Points on a hilly landscape, in no order, each with its height.
From any point a ball takes the steepest step (drop divided by distance) to one of its 6 nearest points. It stops when none of these is lower. Distance is the straight distance between rows; heights are no part of it.
sonab h=11.6: [ 94 106 101 108 106 108  88 101  97 104  93  93  73 129  86  91  84 103
 109  92  87  90  85  85  84 119  89 104  70 128  93  72 100 119 115 102
  89 126]
nog h=21.2: [ 88 112  90 109 102 120  79 121  88  93  94  84  92 137  68  94  99  87
 111 104  99 103  92  87  93 118 117 128  93 130  89  96  96  96 122  98
  94 101]
vubu h=5.8: [ 98 106  92  99  96 126  86 114  97  93 106  88  93 124  98  94  91 101
 103 101 102 101  89 101  95 107 111 116  97 106 100 106  99 109 111  97
  95  98]
Ruk h=17.3: [113  97 108  92 104  86 105  86 105  91 103 117 104  63 112 104 104 100
  91 105 112  89 111  97 106  84  79  74 112  76 114  95  91 117  86 106
  99  95]
ket h=16.3: [ 88 112  97 108 103 121  76 119  83  93  94  84  84 142  71  92  95  90
 108 105  95  97  89  85  95 121 107 119  84 131  87  82  95 105 122 100
  94 111]
lala h=23.3: [107 103  86  91  86  94 117 105  91 105 101  98 139  82 130  93 113  80
  83 113 112 102 109 113 116  95 130 115 125  84  95 147 118  51 101 109
 115  74]
Rike h=14.8: [101 109  96  95  94 121  92 109  96 102 114  88 106 114  99 100  92  99
 106  99  99 104  92 110  98 104 116 121 109  98  93 115  94  94 110  95
  99  89]
dab h=20.3: [102  89 113  96 101  98 107  86 106  81  95 118  76  88 106 103 105 109
  96 102  94  98 101  96 100  91  72  83 104  83 107  84  94 124  79 103
  96 117]
Refod h=13.5: [ 86 107 107 108 107 113  83 110  87  97  93  85  78 136  72  89  85  92
 117  99  82  94  79  80  86 123  98 111  75 135  81  70  97 116 123 104
  91 118]
Mume h=52.6: [106  92 111  92 101  91 105  84 107  83  97 119  87  77 107 102 104 100
  96 105 104  96 107  97  99  87  78  82 110  82 109  91  91 124  81 108
  97 108]
zutip h=28.7: [ 91 114  89 108 102 125  78 124  88  94  99  82  91 137  70  95  97  88
 110 106 100 104  96  92  90 116 124 131  96 126  90 102  96  94 123  95
  94 100]
boda h=30.8: [112  99  98  93  95  81 111 102 106 112 100 101 124  75 118 104 114  95
  89 111 107 111 116 112 124  83 116  93 117  85 101 123 110  70  96 106
 111  82]
Kib h=9.7: [ 82  99 107 116 112 106  93  97 102 103  94  97  64 137  69  85  70 108
 125  80  72  93  89  74  77 113  80 108  64 129  90  56 105 136 115 103
  87 123]
zesi h=16.1: [ 97  92 107 107 108 103 103 101 107  97  96 111  70 109  93 103 102 117
 103  94  96  98  86  92  87 109  85  88  79 110 107  76  97 115  90  92
  95 131]
sako h=16.6: [111  99  91  89  87  67 117  94 106 106  98  97 126  65 123 105 111 105
  83 107 114 107 125 117 123  80 107  80 129  71 108 137 109  78  85  98
 123  84]
riti h=9.2: [109  97 104  91 101  84 105  92 106  98 108 110 114  64 111 107 105 101
  95 107 116  94 118 104 115  77  91  78 116  79 110 102  90 103  89 104
 103  91]
bak h=12.0: [109 100 110  95 100  88 106  95 108 108 104 108 122  71 108 106 111  98
  98 110 110 104 113 108 120  80 101  87 114  87 105 110  96  91  89 107
 104  88]
pivu h=11.0: [ 99 105 104  96 104 118  98  95 103  96 104 106 108 103 103 106  98 105
 100  99 101 107  91 113 101  98 105 105 101  94 104 109  98 102  99 102
  92  89]
sek h=18.6: [111  99  91  87  83  64 121  90 102 108  98  96 131  65 127 106 106  99
  79 110 116 108 119 121 125  81 107  84 135  70 107 147 109  72  82  99
 126  82]
Sator h=11.8: [ 80  98 110 112 110 111  93 104  91 100  93  87  67 139  66  85  70  98
 128  91  74  98  77  77  80 122  97 110  69 135  75  62  98 124 123 104
  91 121]
Dutin h=14.0: [ 85  94 110 118 116 100  92  95 106 105  91 105  61 129  66  92  73 110
 120  71  73  92  92  72  71 105  74 104  60 126 100  53 101 141 107  94
  87 120]
sibe h=23.2: [109 106  85  91  84  89 125 108  92 100  95  96 142  77 132  97 108  82
  76 112 114 105 110 112 114  89 126 110 129  83  97 152 116  51  98 108
 118  71]
tig h=15.3: [ 82 114  95 111 105 123  78 119  83  93  95  84  90 145  64  95  94  84
 110 103  95 103  92  85  90 125 116 129  88 137  84  88  95  95 126  98
  92 103]
Peti h=16.7: [ 99 103  94  99 101 119  91 107 100  90  99  99  90 121 101  95  95 109
 100  97 104 100  90 100  95 111 102 108  89 106 106 101 100 113 106  95
  89 105]
der h=12.6: [105 103 107  97 101 105 100  95 105 111 106 103 124  85 110 110 110  96
  98 106 101 105 104 116 114  89 109 104 110  93  98 112 101  84  97 106
  99  84]
sobus h=33.8: [ 97  91 111 109 102  97 108  99 108  92 100 111  66 102  93 104 109 117
 104  94  93  97  88  92  88 101  75  84  82 104 104  67  97 124  88  92
  99 133]
Zadip h=33.5: [ 97 111  93 101  96 123  82 119  91  92 103  80  89 133  84  91  92  91
 110 104 103 101  94  96  94 108 119 122  98 115  97 104  95 102 116  94
  94 100]
vakog h=16.8: [108 102  88  94  90  94 116 104  90 108 100  99 134  81 127  94 116  81
  87 115 107 106 112 113 116  94 126 113 125  86  91 137 120  57  98 105
 109  76]
Natav h=41.1: [109  92  91  92  93  66 108  86 104 100 108 104 124  53 129 113 114 116
  82 102 115  95 128 112 112  81  82  66 120  62 119 117 101  94  81  95
 111  83]
dafu h=6.5: [108  97  98  92  98  79 105  93 107 102 110 108 118  58 116 107 109 105
  90 105 116  91 121 105 115  79  86  70 118  74 117 106  96  99  87 103
 103  87]
raduk h=8.8: [ 83 102 109 113 109 107  93 104  94 103  95  92  70 136  70  86  73  99
 118  88  76  94  82  78  81 119  87 106  67 131  80  62 100 129 120 103
  89 123]
fitof h=11.7: [102  99 108  97 105 112 100  91 105  95 101 113 109  98 101 106 101 102
  99  98 103 105  95 110 103  94 100 100 104  92 108 105  90 108  92 106
  96  90]
tuked h=14.6: [ 91  87 111 118 111  97 100  94 112 102  90 109  55 115  68  99  90 111
 118  65  76  88  91  73  74 102  62 102  64 120 108  47  91 151  97  84
  95 127]
giz h=11.5: [100 107  98  92  96 122  93 104  99 107 115  90 110 107 107 104  93  98
 107 100  99 102  93 112  97 104 117 119 111  97  91 114  97  91 108  97
  96  87]
Fad h=10.1: [113  96 102  95 101  81 107  90 107  96 106 111 109  58 115 105 108 102
  88 106 116  88 116 100 109  81  84  71 114  73 116  99  90 111  88 105
 102  90]
novin h=10.6: [106 101 108  94 101  88 104  92 107 103 108 109 115  70 107 109 109  98
  96 108 112 100 112 105 116  77  95  84 114  85 108 105  91  97  89 107
 102  92]
monas h=12.7: [101 106  97  93  96 124  94 100  99 102 113  96 107 112 105 103  96 100
 101  98  99 103  93 113  98 100 111 117 107  96  95 114  96  98 107  99
  94  88]
bofu h=19.2: [115 107  93  87  78  78 128 101  93 103  89  97 144  69 131 104 103  89
  72 114 116 110 111 118 119  87 118  96 135  79 102 157 112  56  94 102
 129  69]
Taki h=15.2: [110 100  91  97  92  91 113 104  95 111 101  98 130  80 124  95 113  85
  88 112 105 111 113 113 115  94 125 109 118  88  92 133 121  60  97 106
 107  81]
kadus h=21.1: [110  93  90  91  94  64 110  82 104  96 106 108 126  46 127 115 119 117
  82  99 114  95 125 110 110  80  77  63 115  60 123 110  98  98  77  93
 111  81]
tapu h=19.3: [104 107  98  91  94 123  95 105  92 107 117  84 112 112 103 101  95  90
 108  99  97 107  95 113  97 105 124 123 121 101  86 120  94  81 111  95
  99  88]
zuk h=19.1: [ 99  91 109  99 103 104 104  90 106  83  95 120  83 100 103 100 105 108
  97 101  98 104  95 100 102  99  88  88  98  92 109  91  93 119  82 101
  97 116]
fiv h=24.2: [110  98  95  91  90  73 117 101 105 109 100 100 124  73 121 101 112  98
  88 110 115 110 122 112 124  81 114  89 124  78 102 132 111  71  88 103
 119  81]
Vuko h=9.8: [103 107 102  92  99 118  97 100 101 106 110  94 115 101 108 105  97  96
 101 100  96 105  97 115 102 101 112 112 111  94  92 112  98  90 106 102
  95  84]
kuvo h=12.8: [ 99  95 106 100 107 111 101  92 108  87  97 118  93 106 100 103 104 107
  97  98 103 103  91 103  97  99  94  97  96  98 109  99  94 113  87 102
  93 106]
bipa h=9.1: [ 91 104 108 113 105 105  88 101  96 105  95  93  72 134  76  88  75 100
 117  91  79  93  84  83  82 119  89 103  69 131  84  67 101 124 120 103
  87 124]
regu h=22.3: [ 96 114  90 101  94 124  88 120  92  96 108  80  96 128  86  93  92  96
 109 104 102 103  91 101  92 106 121 125 105 108  94 111  92  96 114  93
  95  97]
regi h=13.6: [105 102 110  96 103 100 102  90 108 103 105 111 119  82 105 108 108  97
  97 106 108 107 105 110 113  86 103  94 109  91 106 106  93  94  94 109
 101  87]
Vimo h=22.0: [112 101  90  92  85  84 124 106  98 106  94  98 134  77 127  98 110  88
  81 112 112 110 112 115 120  89 123 104 125  82  96 146 116  57  93 107
 118  73]
gud h=13.8: [ 75 104  98 110 115 122  79 118  83  93  93  85  86 148  63  99  90  86
 117  98  88  98  82  81  85 135 113 127  86 143  76  76  93  99 128 103
  93 107]
Medo h=14.4: [111 100  95  92  94  99 108 104  95 111 105  97 129  82 123  99 116  84
  91 112 103 107 110 114 115  94 122 114 118  88  90 126 117  65 100 105
 104  81]
salot h=20.7: [110 100 105  98 101  90 105  98 109 113 106 103 123  75 110 107 113  96
  95 110 108 108 115 112 123  83 110  91 113  89 101 114 103  78  93 108
 103  85]
zuz h=10.4: [112  96  96  92  98  74 106  90 108  95 107 110 118  49 123 113 110 111
  87 104 117  89 120 103 107  83  78  66 111  68 122  99  93 105  84  99
 103  87]
degir h=20.9: [ 96  93 111 114 106  99 105  99 112 106  96 107  66 113  85 102  95 114
 110  84  92  90  87  86  77 110  78  93  68 121 105  65  96 128  97  90
  92 132]
gage h=13.3: [111  98 101  94  96  81 110 101 108 111 106 104 121  69 116 106 112  97
  96 110 112 107 121 108 123  78 104  82 121  82 107 117 101  79  91 104
 108  86]
Salu h=11.1: [104 104 101  93  97 115  99  96  98 113 114  94 121  96 114 106 103  92
 101 100  98 104 100 117 102 101 114 115 112  94  91 115 104  83 104 100
  96  83]
Ved h=18.2: [ 79  99 107 111 114 114  91 109  85  95  89  84  73 143  60  86  79  97
 128  93  77 101  71  76  81 127 104 116  72 140  71  62  97 117 123 103
  92 115]
Tibu h=19.0: [113 104  93  88  82  70 127  93  97 107  90  96 139  68 127 103 106  95
  76 113 118 110 113 120 121  84 116  90 137  75 104 152 108  65  87 100
 129  77]
baf h=23.1: [ 88  90 106 120 118 100  91  95 107 101  86 109  56 129  64  95  77 113
 120  63  74  92  94  65  72 103  63 104  58 122 108  44  96 151 102  87
  91 122]
par h=20.5: [ 94 109  96 106  99 117  77 117  88  94  97  84  83 134  82  89  95  90
 109 106  98  95  88  86  93 119 107 116  86 124  92  88  98 108 118 100
  93 111]
gamuz h=12.5: [105 104 101  95  98 105 101  96 103 115 111  98 126  86 115 105 109  93
  97 106  99 109 107 117 110  95 115 108 111  90  93 118 108  77 101 102
  95  82]
ziven h=13.1: [117  97 100  91 103  79 106  85 109  91  99 115 107  49 119 107 108 106
  91 103 115  88 114  97 104  82  74  66 110  69 121  96  94 116  83 103
 102  91]
lopa h=38.3: [ 92 114  92 107  95 123  83 124  91  94 102  79  92 135  76  93  94  90
 108 102 102 105  96  94  93 110 123 126  99 119  92 108  96  95 119  92
  95  99]
fure h=68.1: [100  92 114  96 105 102 104  87 107  85  97 120  91  89 102 102 106 104
  99 100 102 102  97 102 103  92  88  90 106  91 107  94  90 120  82 107
  98 108]
rizug h=10.7: [ 77  97 110 119 117 104  89  99 101 102  96 100  61 139  64  85  70 110
 126  77  73  96  89  69  76 110  78 108  61 128  89  52 104 139 115  98
  85 122]
toza h=17.0: [ 76 101 105 109 116 120  89 108  82  91  87  86  77 146  63  91  79  90
 124  96  78 100  73  77  80 130 107 119  74 139  72  66  92 111 127 103
  92 114]
Mos h=14.3: [ 92  90 112 116 102  96 106  98 112 103 100 107  60 103  79 102 100 117
 113  80  88  89  89  85  78 102  68  92  70 113 106  57  91 137  94  85
 100 132]
lelot h=33.0: [109  95 107  92 101  89 106  84 109  91 103 115  98  66 109 102 102  95
  94 107 109  92 109  99 108  84  81  80 114  80 112  98  88 116  84 112
  96  97]
zaf h=9.6: [100 104  99 104 104 110  86 106 100  96  95  99  79 126  96  94  93 108
 100  96  99  90  87  93  87 118  95 102  79 120 104  85 105 114 111 100
  87 122]
gad h=28.1: [ 99  98 102 110 106 103  97 102 105 103  97 105  74 118  91 100  95 114
 104  90  94  92  87  87  83 113  87  93  75 122 108  73 102 116 102  94
  90 129]
zak h=74.1: [103  96 110  93 102 100 106  86 104  86  99 119  98  82 102 102 107  99
  98 104 105 100 105 104 107  86  88  85 109  85 110  99  89 115  85 109
  99 102]
tofi h=10.0: [107  90  87  90  87  62 112  80 104  95 105 105 126  46 128 117 113 117
  78 100 112  99 131 120 109  79  84  69 122  56 121 121 104  88  78  93
 116  82]
sosik h=14.9: [ 90  96 107 117 111  99  95  96 110 107  93 106  62 124  71  95  80 110
 116  71  82  91  90  75  73 110  76 102  60 124 101  58  96 137 105  95
  91 125]
tuta h=21.9: [107  95  88  86  83  59 121  79 104 104 103  99 131  56 129 109 108 105
  77 108 119 103 127 129 116  82  99  76 133  62 111 141 109  80  78  97
 126  87]
mudad h=18.4: [108  98  96  92  92  74 113  95 108 112 101 100 124  71 120 104 111 102
  89 112 113 107 120 109 124  79 108  84 121  79 107 128 107  76  89 102
 115  83]
lut h=15.1: [108 101 106  95 100  98 104  98 104 111 105 103 127  82 115 106 114  92
  97 108 103 109 110 116 117  88 114 104 112  90  97 116 107  75  96 106
 103  80]
Dar h=10.5: [107  98 106  94 100  84 105  95 109 109 108 105 118  68 112 105 110  99
  95 108 113 101 117 106 119  79  99  81 118  83 110 109  95  92  89 105
 104  87]
kilop h=16.0: [110  97 108  93 102  86 103  87 107  95 106 114 107  67 108 104 104  97
  97 107 110  97 111 102 111  80  85  80 112  82 110  98  87 110  88 108
 100  98]
vif h=9.5: [111  97  97  91  95  73 105  95 109 104 111 102 120  63 117 107 109 104
  91 107 117  99 123 106 119  76  95  74 122  76 111 113  96  87  88 102
 111  86]
dalit h=21.3: [109 101 101  97  98  94 107  99 102 115 105 101 125  79 115 105 115  96
  94 111 106 109 114 113 119  85 114  99 113  88  99 122 111  74  96 105
 105  79]
lize h=21.0: [ 68 100  97 110 127 133  86 119  83  94  90  85  80 158  64  96  73  93
 128  92  87  93  72  73  73 143 118 133  78 145  64  69  97 102 133 106
  91 110]
Dazik h=20.1: [ 98 101 104 111 106 103  90 101 104 107  98 101  71 124  84  95  85 105
 109  88  88  91  87  87  79 117  86  98  66 125  99  70  98 122 111  98
  88 125]
lepo h=14.5: [ 99  88 110  99 106 102 105  96 105  85  96 118  76 102  98 101 105 114
 100 101  98 103  95  97  96 102  81  87  93  96 105  81  94 119  83  94
  96 124]
ziv h=11.2: [ 92 100 107 115 109 101  94  99 106 108  93 102  67 123  76  96  80 106
 112  82  86  90  87  84  76 115  84 100  63 128  96  65  97 128 111  98
  88 127]
Zepo h=20.6: [ 88 112  93 108 101 120  77 121  86  93  98  82  87 139  73  92  96  89
 110 105  96  99  90  88  94 117 114 121  89 128  89  90  95 100 120  98
  94 107]
nev h=15.8: [110 101 102  95  98  85 106  98 107 111 106 105 124  72 113 106 115  98
  94 107 110 108 118 110 122  81 109  88 117  85 107 117 103  81  91 104
 109  85]
tuk h=20.2: [111 101  87  93  85  89 118 105  93 105  95  97 135  79 129  97 113  84
  80 112 113 106 112 111 116  87 126 110 123  84  95 146 121  55  98 108
 115  72]
mari h=17.2: [ 95  94 107 116 108  99  98  99 110 108  93 105  65 118  74  98  84 109
 112  78  86  89  88  82  72 112  76  99  65 125 102  60  96 131 102  94
  91 128]
zopop h=27.8: [ 95 109  92 103  97 118  81 115  93  93  98  86  86 131  90  90  94  98
 106 104 102  95  89  93  95 114 109 114  90 116 101  98 100 108 115  98
  91 107]
vosu h=13.2: [ 98  98  99 104 104 112  92 106 103  97  96 106  80 120  97  97  99 111
 102  96 100  98  84  92  91 115  93  97  81 115 110  87 102 112 102  93
  88 119]
kab h=12.3: [ 99  95 105 104 106 110  98 102 106  91  97 111  79 115  98 102 100 115
 100  96 102 100  88  96  92 113  92  94  83 110 112  84 100 113  97  96
  92 119]
Zokas h=20.0: [114 105  87  93  83  82 127 101  97 102  90  99 138  73 128  99 106  88
  76 113 116 108 113 114 118  85 121 103 130  79  99 151 115  57  95 105
 123  71]
did h=18.5: [100 110  94  98  92 128  92 113  92 103 115  80 106 121  94 101  91  92
 110 100  95 108  93 108  93 106 127 127 117 106  87 120  90  78 112  93
 101  93]
Redev h=32.6: [106 103  96  87  92 114 100 103  91 116 112  87 126  96 118  97 107  83
 102 106  96 104 103 117 105 106 125 122 125  96  88 123 106  65 108  99
  99  89]
zonu h=15.0: [ 94 109 101 107 102 111  79 110  87 100  94  85  80 137  78  92  92  92
 109  99  92  93  85  82  90 123 100 107  79 129  90  80  97 111 122 100
  90 116]
Zegad h=27.4: [112  99  97  95  94  85 115 102 102 111  95 100 129  76 121 103 113  91
  88 112 109 109 116 112 121  85 120  96 121  80  99 132 115  67  97 104
 113  80]
Von h=13.7: [107 102  95  93  96 102 106 102  96 114 112  93 127  88 121 100 115  83
  93 111 102 105 107 116 111  97 120 113 118  91  88 125 114  65 103 104
 100  83]
Tora h=12.4: [ 99  96 107  99 105 111 100  91 103  88  95 115  99 101 102 105 102 107
  99  99 103 101  93 107 102  98  98  97  99  96 109 101  95 111  89 102
  95 101]
bega h=12.1: [ 98  97  99 100 107 115  94  99 103  90  96 110  90 117 104  98 100 111
 100  97 102  99  88  99  95 110  99  99  88 105 109  96 101 114  94  99
  92 110]
Fek h=16.2: [105 100  92  91  90 108 104 104  90 114 108  91 130  89 121  92 115  77
  97 108 103 104 108 115 110 103 127 120 124  93  90 128 113  59 105 101
 104  86]
suti h=38.9: [ 99 108  91 102  99 122  84 113  98  92 104  90  91 127  96  91  93 103
 107 101 102  97  89  99  97 110 108 117  95 110 101 102  98 109 113  95
  92 100]
faf h=11.3: [ 77  98 110 114 112 109  90 103  94 100  92  90  65 142  60  80  68 105
 132  85  71  99  82  76  78 118  90 111  64 131  78  54 104 133 122 101
  90 117]
mafot h=32.9: [107  92  88  88  84  61 118  82 104 101 106 100 126  55 127 113 112 110
  79 107 115 101 131 124 116  82  90  78 127  59 114 132 110  84  78  95
 121  84]
nages h=10.2: [ 95  93 111 116 105  95 100  98 113 106  95 108  61 111  74 103  92 114
 115  77  86  87  87  84  70 106  74  98  65 122 105  56  92 137  97  91
  95 131]
ves h=13.4: [ 85 111  98 110 107 121  76 116  83  94  90  84  85 143  66  95  93  85
 112 102  92  99  83  84  89 129 112 121  82 139  80  82  95  99 124 103
  95 109]
togaf h=17.1: [107 101 111  93 103  92 103  89 110  94 103 114 108  74 104 105 106  96
  98 107 109  98 107 105 109  82  92  86 111  86 108 104  88 107  86 111
 100  92]
zutul h=22.8: [104 101  86  91  88 100 116 105  87 108 105  96 138  86 125  88 111  76
  91 113 108 102 110 116 113  99 131 121 128  87  90 138 117  54 101 103
 109  82]
Tul h=10.9: [105 102 107  96 105 111 100  93 104 108 107 106 120  92 110 108 106  96
 100 101 101 107 100 118 108  93 108 108 109  92 102 110  97  91 100 108
  97  83]
Totir h=11.4: [ 95  98  98  98 106 117  91  98 100  91 100 107  97 112 102 101  96 111
  99  97 102 103  88 107 100 106 103 106  97 101 110 105  97 111  95  98
  93  99]
pagib h=30.9: [107  93  86  91  85  57 115  75 105  95 105 105 130  44 130 120 118 113
  74 106 112 100 130 128 107  81  87  74 121  56 121 129 107  88  74  98
 121  83]
ges h=10.8: [ 88  98 108 115 112 102  92  97 105 109  97 102  66 130  71  93  72 105
 117  76  77  92  88  77  74 113  79 102  62 128  92  57 102 136 113  99
  87 123]
saz h=32.1: [ 97 109  93  96  97 124  89 109  98  97 108  91  99 120 101  99  92 101
 105  98 100 104  91 106  95 105 111 117 102 100  98 109  98 105 111  97
  92  95]
Non h=13.9: [ 85 106 103 109 109 114  85 109  83  94  88  84  78 142  68  91  86  89
 115  99  83  98  78  78  86 126 103 112  75 137  78  71  94 110 123 103
  93 114]
bibi h=21.5: [ 97  88 113 113 105  96 107 101 113 100 103 109  63  99  86 103 108 120
 107  87  90  92  87  87  82 103  70  89  75 108 104  58  93 135  92  87
  97 136]
Mev h=19.4: [113 101  94  89  83  74 122  96 101 107  92  95 131  71 125 104 107  96
  79 110 116 112 117 117 123  85 116  90 130  78 102 147 111  65  89 102
 122  78]
pur h=20.4: [114 103  88  90  87  77 122 101  99 108  90  98 133  72 128 103 109  93
  81 110 118 110 116 113 121  81 121  98 128  79 100 148 113  63  92 105
 121  76]
Selu h=18.9: [100  88 111  99 105 102 106  90 106  85  96 120  80  98 102 101 104 111
  97 101  98 102  95  98 101  99  83  85  99  94 106  88  94 119  82 100
 102 119]
Fep h=7.9: [ 98 111  92  98  93 126  88 115  94  97 109  79  98 123  92  94  89  97
 109 100  98 105  92 103  96 103 123 124 106 102  92 114  92  94 115  92
  95  92]
kenid h=12.9: [109  94  94  92  91  68 108  94 105 109 108  99 121  64 119 107 111 106
  88 106 115 101 125 112 121  78 100  75 126  74 109 122 104  82  86  98
 113  85]
bel h=28.8: [110  92  89  93  87  59 113  75 103  89  99 109 129  41 131 122 125 120
  76 104 109 102 129 119 110  79  77  69 118  53 127 118 104  98  70  92
 118  83]
gobuf h=14.2: [ 71 106  97 109 118 127  82 118  77  95  91  86  87 153  62 102  88  84
 117  95  89  97  81  82  82 140 115 132  84 144  71  74  97  97 130 105
  92 107]
Fudu h=16.5: [ 96 108 100 106 100 111  80 109  91 100  96  88  79 133  86  89  88  97
 105 102  93  93  86  85  91 121  97 105  76 127  94  80  99 112 118 101
  88 122]
Dere h=24.9: [ 87  84 108 119 120 100  91  97 104  97  87 111  51 128  63  94  83 114
 119  64  74  91  94  63  75 100  62 103  57 120 107  38  94 157  99  87
  94 125]
dop h=21.6: [109  93  89  90  95  67 106  92 106 102 110 103 120  58 121 111 111 109
  87 106 116  96 126 111 117  79  89  67 123  67 115 115 100  90  85  96
 111  87]
Pigo h=26.8: [109  88  88  91  91  60 111  80 103  91 102 111 127  42 129 121 120 119
  79 102 110  99 126 114 110  79  79  64 116  57 127 114 101  96  74  91
 113  84]
Kimu h=12.2: [ 98  93 104 102 108 109 101  96 106  88  95 116  83 112  99 104 103 113
  95  97  99 102  91  98  98 105  92  92  92 101 110  91  97 114  85  97
  93 116]
dip h=16.9: [ 98  89 115 103 103  98 109  92 106  82 100 118  68  95 104 100 110 115
  98  99  90 100  96  94  96  98  69  81  93  89 102  72  98 129  82  96
  98 127]
Nelus h=26.0: [105 104  95  91  96 114 100 102  92 112 117  87 121  99 113 100 106  86
 104 103  95 104  98 117 102 103 122 122 120  95  85 119 101  74 109  99
  99  87]
segez h=11.9: [102 101 110  97 105 111  98  91 107 100 105 113 113  90 103 108 104  99
  99 101 102 105  97 114 110  91 103  99 105  92 103 108  91  99  95 110
  96  88]
demu h=23.7: [ 97 104  92 103 101 117  86 110  96  96  96  92  84 129  96  93  94 103
 104 101 100  96  88  92  95 115 103 109  83 116 103  91 103 111 112  97
  91 111]
Tufo h=19.6: [111  99  97  96  95  89 108 100 105 115 101 101 126  78 118 102 116  91
  90 111 108 108 115 111 119  87 120 102 115  86  97 125 114  68  96 104
 105  78]
ful h=23.5: [ 97 100  98 109 105 109  91 104 104 104  93  99  74 125  92  98  92 108
 103  95  96  91  86  87  83 122  91  97  73 122 103  79 102 115 108  99
  88 125]
segu h=26.5: [ 96 112  94 104  96 121  80 119  93  93 100  83  87 133  83  89  95  95
 107 104 100 100  91  91  95 113 115 122  92 120  96 100  97 106 117  94
  95 105]
nisav h=18.3: [ 97  89 110 104 105 103 106  97 107  88 100 114  69 102  97 100 108 116
 103  97  93  99  88  94  92 103  77  85  90  97 107  76  97 119  86  92
  98 128]
luful h=27.0: [100  97 112  96 105 106 104  88 107  94  98 116 103  87  99 105 105 100
  98 103 104 102  99 108 106  89  96  92 107  92 107 101  89 111  87 108
 100  97]
Mur h=31.6: [100 104  93 101  99 122  86 106  98  92 100  96  93 123 100  95  95 105
 101 100 102 100  90 104  97 109 107 113  93 102 105 103 101 109 108  96
  92  99]
Niliv h=13.0: [ 98  90 106 105 110 107 104  99 107  93  96 115  77 112  94 102 104 114
  98  95  98 100  87  95  91 109  87  88  85 106 107  82  98 116  88  93
  95 124]
Zagom h=23.0: [109 110  87  91  78  89 128 104  90  99  97  94 150  75 136 101 103  77
  70 112 118 102 109 114 112  89 126 107 136  81 100 157 110  46 100 110
 123  64]
vobe h=14.7: [106 100  96  90  94 106 101 100  93 113 111  91 127  89 119  98 112  86
  98 106  98 105 106 118 108 101 120 119 120  93  88 120 109  68 103 100
  99  86]
lup h=7.0: [ 88 109 102 109 106 115  82 111  86  95  94  81  82 141  70  92  90  91
 116 101  86  98  81  80  89 126 106 117  79 136  83  77  95 106 127 102
  93 111]
zik h=14.1: [ 94  92 109 117 112  96  97  99 110 103  92 110  59 119  68 101  87 113
 114  68  82  91  88  78  73 105  70 100  61 122 108  52  92 145 101  89
  95 127]

Where does a ball stop that starts at each point below?
Vimo | Vuko
Zagom | dafu
zutip | lup
fiv | dafu
Zegad | Vuko
Tufo | Vuko

Call two points neighbours if one is among the 6 nearest of the other. Go from one point of each pair to the other, from neighbour to neighbour, staying as low as possible. Name the highest point that can't be avoided.
nages / dafu | zik
zaf / tofi | kadus
lup / Vuko | Refod
raduk / zaf | sonab
Vuko / vubu | Rike
lup / dafu | regi
Vuko / zaf | vosu
